Points, in no order, along strands that fork, close into loops and pass close to each other.
In the rows, 128 means zero.
Two points are linked if the straight distance between their rows is under 124. Some points are linked to none.
Z617: [ 93  83 119 130 157 129 144 154 118 107 118 132 112 120  86 124  87 108
 137 153 120 126 190 182  83]
Z189: [150 136 119  91 109 126  93 136 136 140 111 137 136 160  62 219 143 141
  81 105 164  66 174 132 130]
Z583: [129 123 131 180 110 125 106 137 138 105 128 147 152 103  75 104 151 117
  87 114 150 109 108 147 101]
Z308: [ 66 100 101  97 140 141 139 140 111 138 110  81  63 167 118 105  80 147
 153 153  57 118 126 145 157]
Z865: [120 138 205 165 119  88 148 106 164 182  89 174 188 135 142  68 156 130
 116 127 138 139  86  87 137]
Z878: [123 114  79 110 146 140 133 135 123 125 121 163  87 123 126 186  69 172
 142 140 149 111 185 151  90]
Z772: [143 157 143 137 119 179 131 110 142 167 116 115 103 103 158 103 183 129
  88 161 127 134  90  97 194]
Z198: [203 120 108 169 115 160 122 166 103  65 157 125 154 118 144 113 126  76
 130 120 106 157 160 133 147]
Z265: [136 147 173 142  60 134  95  89 141 191 125 112 112 151 204  69 150  77
 129 110 153 123  90 109 122]
Z452: [194 138 131 161  93 108 155 139 137  99 130 170 181 139 143 120 133 108
 153 115 140 180 134 103  78]
Z188: [103 126 107 121 132 166 131 143 128 138 109 114 117 122 163 103 128  98
 157 168 103 135  93 129 161]
Z743: [107 160 114 132 154 161 139 136  95 107 157  77  86  71 195 107 128 155
 101 146 105 114  72 118 143]
Z464: [125 151 113 122 105 137 127 124 119 106 107 117 123 125 186  78 129 148
 140 147  53 165  72 116 144]
Z475: [158 127 138 156 143 154 114 117  97 107 190  86 100  95 176 120 136  96
 141  92 150 141 140 132 132]
Z176: [144  87 141 163 105  73 119 153 123 143 128 144 115 141  67 130 147 188
 146 116 132 123 109 129 170]
Z358: [171 104 184 147 124  97 122  96 145 158 171 134 131 146  96 152 154 123
 161 105 198 140 172 141 145]
Z758: [121 119  91 105 167 148 142  98 116 129 149 126  72 133  97 145  94 215
 104 113 109 137 143 109 167]
Z15: [146  91 178 113 142 109 130 118 142 169 158 107 101 137  96 149 144 150
 173 158 147 114 158 152 161]
Z861: [138 121  87 124 122 180  98 149 120 158 148 103  90 124 179 162 102  71
 160 123 175  99 157 145 120]
Z510: [123 141 169 158 152 160 153 107 122 128 144 101 118  71 141  90 176  90
  97 155 133 156 103 124 182]
Z725: [100  86 116 116 126  66 121 128 113 125  94 139 120 181  60 122 101 168
 144  92  87 134 149 159 118]
Z204: [ 98 154 154  86 122 153 143 115 159 184 124 146 127 127 115 197 144 126
 136 196 174  83 129 132 136]
Z655: [111 102 104  80 199 157 119 131 109  99 145  72  82 103 164  88 103 123
 116 120  83 141 148 113 159]
Z254: [160 112 142 156 173 150 129 123 119  89 165 114 131  86  81 124 158 109
 102 125 143 151 160 146 154]
Z383: [165  72 143 166  94  90 104 168 130 134 129 154 154 163 102 106 126 128
 189 116 118 116 131 140 150]
Z222: [133 119  90 124 122 182 129 173 137 160 142 127 126 135 149 173 114  65
 188 177 144 103 142 141 135]
Z971: [ 69 130 113 101 136  64 154 124 109 146  78 141 150 190  34 162 113 154
 108  88 117 123 129 138 118]
Z661: [163 143 141  51 107 125 117 114 145 157 116 126 160 172 129 205 148  94
 174 149 126  97 145 100 139]
Z833: [ 65 150 121  66 118  63 148 124 132 166  58 156 181 198  76 173 119 125
 121 116  99 113 101 112 121]
Z286: [182 158 141 157 110 139 148 143  91  70 203  82 169 111 200 116 129 107
 144 134 110 166 117 132  98]
Z305: [ 71 115 160 117 129 123 115 109 151 169 130 125 102 118 142 128 107 117
 158 159 178  99 133 169  93]
Z339: [105 110 184 184 134 111 152 116 147 139 157 168 177 103 133  93 113 106
 173 133 166 130 118 134  90]
Z588: [106 100 151 163 123 136  93 143 132 143 159  91 109 112  97 105 141  67
 120 114 181  84 148 181 120]
Z406: [112 140 124  68 177 145 112  73 153 142 116 111 110 132 178 130 120  82
 144 110 150 150 167 133  97]
Z239: [134 105  84 170  99 125 134 197 106  55 120 171 165 138  88 109  99 114
 134 127  82 139 124 154 122]
Z442: [142 125 150 152  85 108  73 102 147 141 135 113 114 132 155  82 142 121
 144  92 149 121 106 141 104]
Z627: [132 174  92 130 115  85 186 145 114  90  95 173 152 127 123 139 136 192
 114 109 104 192  83  74 120]
Z463: [205 168 145 158 101 126 171 125 115  73 161 124 195 127 182 117 132 105
 120 119 119 191 126 114  55]
Z599: [172 128  93 154 108 106 136 163 106  81 101 188 132 122 116 167 109 168
 120 108 139 141 152 136 109]
Z811: [171 141  80 138 122 152 114 122 119 110 142 122  96 107 179 134 119 173
 137 121 117 132 115 107 124]
Z970: [141 124 105 135 103 102 141 172 102  25 143 150 173 134 121  91 109 146
 132 121  63 170 139 150 125]
Z249: [ 77 163 146 164 118 151 136 137 103 135 134  99 102  62 197  86 136 116
 104 165 143 106  60 131 123]
Z799: [ 84 107 199 156 119 108 111 103 164 189 155 130 156 142 123 108 118  76
 164 127 178  92 132 150 110]
Z860: [150 152 105 112 137 134 116  88 152 108 104 136 133 122 153 121 142 112
 113  96 141 162 144 124  78]
Z162: [105 167  94 123 126 149 145  96 137 124  91 140 103 138 117 124 144 168
  79 118 108 143  88 103 139]
Z104: [122 163 132 134  84 113 129 102 127 117  89 127 146 131 171  59 141 140
  93 131  72 143  50 105  99]
Z543: [112 166  87 105 137 106 180 109 128 140  74 167 142 151 100 156 146 169
  92 108 121 182  92  72 153]
Z237: [151 134  88  89 155 166 104 101 139 145 148 131  80 118 164 153 111 203
 132 119 131 125 126  86 160]
Z497: [ 75 126 123 167 121 127 131 141 145 143  96 164 172 128  66 107 138 112
  93 135 133  99  82 137 112]
Z187: [ 76 131  95  93 126 151 115 130 147 161 114 119  75 135 129 173  88 150
 146 153 161  79 144 157  92]
Z732: [156  89 138 167  97 105  97 128 119 116 147 121 115 129 130  95 112 128
 176 107 131 117 132 161 119]
Z280: [131 135 135  99 144 173 109 103 151 170 130  91 107 135 124 145 178 114
  96 152 126 105 120 109 200]
Z530: [201 144 112 149 122 153 100 115  92  93 175  97  95  99 201 138 107 153
 131  89 145 129 149 119 113]
Z334: [165 136 112 113 106 169  77 134 156 151 128 107 116 157 104 181 150 113
  83 109 180  75 163 126 140]
Z495: [120 123 124 106 124  59 126 155 115 142  96 158 140 163  29 214 130 146
  93  91 148 102 151 135 133]
Z976: [133  93 153  77 150 101 134 121 137 151 134 116 101 155  83 183 114 151
 164 158 129 104 200 147 113]
Z987: [131 115 108 170 130 156  93 145 117  99 126 108 123 104 101 101 137  63
  83  96 154 104 147 171 106]
Z354: [193 112 105  67 139 159  77 113 143 153 143 113 129 156 136 192 133 127
 108 109 135  93 175  85 161]
Z760: [151 111 117 136 167 133 129 120 120  95 150 130 102 111  86 139 136 180
 101 109 115 148 158 126 158]
Z624: [ 51 154 158  95 120 137 136 112 133 199  91 154 128 142 104 159 131 123
 103 195 118  83 107 140 141]
Z681: [149 148 154 168 143 147 144 104 125 104 169 102 143  85 136  98 168  79
 101 118 149 162 124 123 123]
Z336: [156 147 119 122 179 135 138 101 118  49 148 127 148  98 149 122 130 138
 108 104 108 185 165 122  90]
Z577: [ 92 139  74 120 147 150 206 171 112  89 119 166 149 152  69 138 111 144
 127 155  84 175 127 109 189]
Z684: [112 143 147 141 144 120 174 117 144 134 118 183 140 101 125 144 144 160
 143 174 156 157 109 120 121]
Z952: [117 155 134  59 104  95 143 138 141 173  70 164 182 176 112 194 154 104
 148 160 111 107 104  88 128]
Z158: [114  96 170 138 138 135 111 120 135 153 164  81  85 111 119  99 150  99
 142 133 149 101 130 158 167]
Z507: [133 109 147 146 108  54 113 153 147 150 101 149 153 151  54 128 165 163
 100  78 144 129 101 108 141]
Z424: [144 143 118 113 129 181 101 113 153 157 155 112  96 122 160 165 138  94
 121 111 201 107 156 118 135]
Z882: [ 80 137 142 142 108 155 145 143 151 174  85 162 166 131 112 130 142  85
 122 184 138 103  87 124 129]
Z144: [121 141 144 178 107 112 128 154 104  85 176  99 163  97 184  89 102 118
 155 137 113 122  90 155  70]
Z544: [105 132 120  89 182 167 112 113  99 138 134  78  71  85 223  93 127 125
 112 123 119 126 113  96 165]
Z942: [112  86 106  93 191 158 128 149 123 112 142  91  99 119 124 120 101  83
 134 137 109 134 194 145 132]
Z630: [103 155 186 176 117 108 138  95 147 144 129 148 174  99 167  66 128 119
 122 135 140 135  82 116  89]
Z251: [191 112 129  52 133 118 102 129 129 154 125 114 135 172  96 211 143 142
 143 124 106  83 161 100 178]
Z400: [ 98 127 146 170 130 144 143 169  91 109 171  91 129  71 173  84 122  71
 151 143 142 119  85 152 113]
Z525: [104 153 136  82 174 160 115  75 140 160 103 108  97 112 197 105 143 101
 106 128 131 145 131 117 147]
Z673: [136 131 129 171  89  90 140 157 123  99 149 141 161 114 160 101 101 183
 169 142  90 131  73 124  99]
Z470: [ 97 123 168 126 128  66 141 109 153 158  80 168 167 149  83 102 161 161
 114 108 125 151 101 105 133]
Z229: [ 96  95  99  93 147 109 129 114 113 109 112 102  91 181  84  98  92 165
 146 112  60 146 149 144 152]
Z879: [158 145 117 122 150 121 157 146 110  15 171 119 179 111 152 104 121 139
 124 137  72 181 158 133 130]
Z485: [150 138 130 148  94  55 163 158 135 109 112 181 166 133 138 117 124 192
 171 119 109 176  82  90 112]
Z352: [ 88 142 128 146  91 131 108 125 154 145  81 136 140 136 130  61 138 116
  86 119 111 106  59 123 104]
Z563: [106  81 122  98 155 124 144 145 120 136 117  96  85 157  62 158  75 142
 119 149  96 107 238 156  98]
Z523: [177 113  97 139 127 145 104 133 105 104 114 167  98 114 149 184  78 152
 119 108 165 109 190 152 106]

A tip is a point with one link. Name the tips that can be reached along the links from each point below, in the order of the rows.
Z952 -> Z308, Z222
Z176 -> Z265, Z599
Z760 -> Z280

Name the points in between on the shortest way along the links from the first point to the second, in order.
Z942; Z464 -> Z617 > Z563 > Z976 > Z15 > Z158 > Z588 > Z987 > Z583 > Z497 > Z352 > Z104
Z507; Z878 -> Z470 > Z865 > Z630 > Z339 > Z799 > Z305 > Z187
Z308; Z861 -> Z229 > Z725 > Z971 > Z495 > Z189 > Z334 > Z424
Z543; Z882 -> Z627 > Z485 > Z673 > Z144 > Z400 > Z249 > Z743 > Z544 > Z655 > Z942 > Z617 > Z563 > Z976 > Z15 > Z158 > Z588 > Z987 > Z583 > Z497
Z339; Z265 -> Z630 > Z865 > Z470 > Z507 > Z176 > Z383 > Z732 > Z442
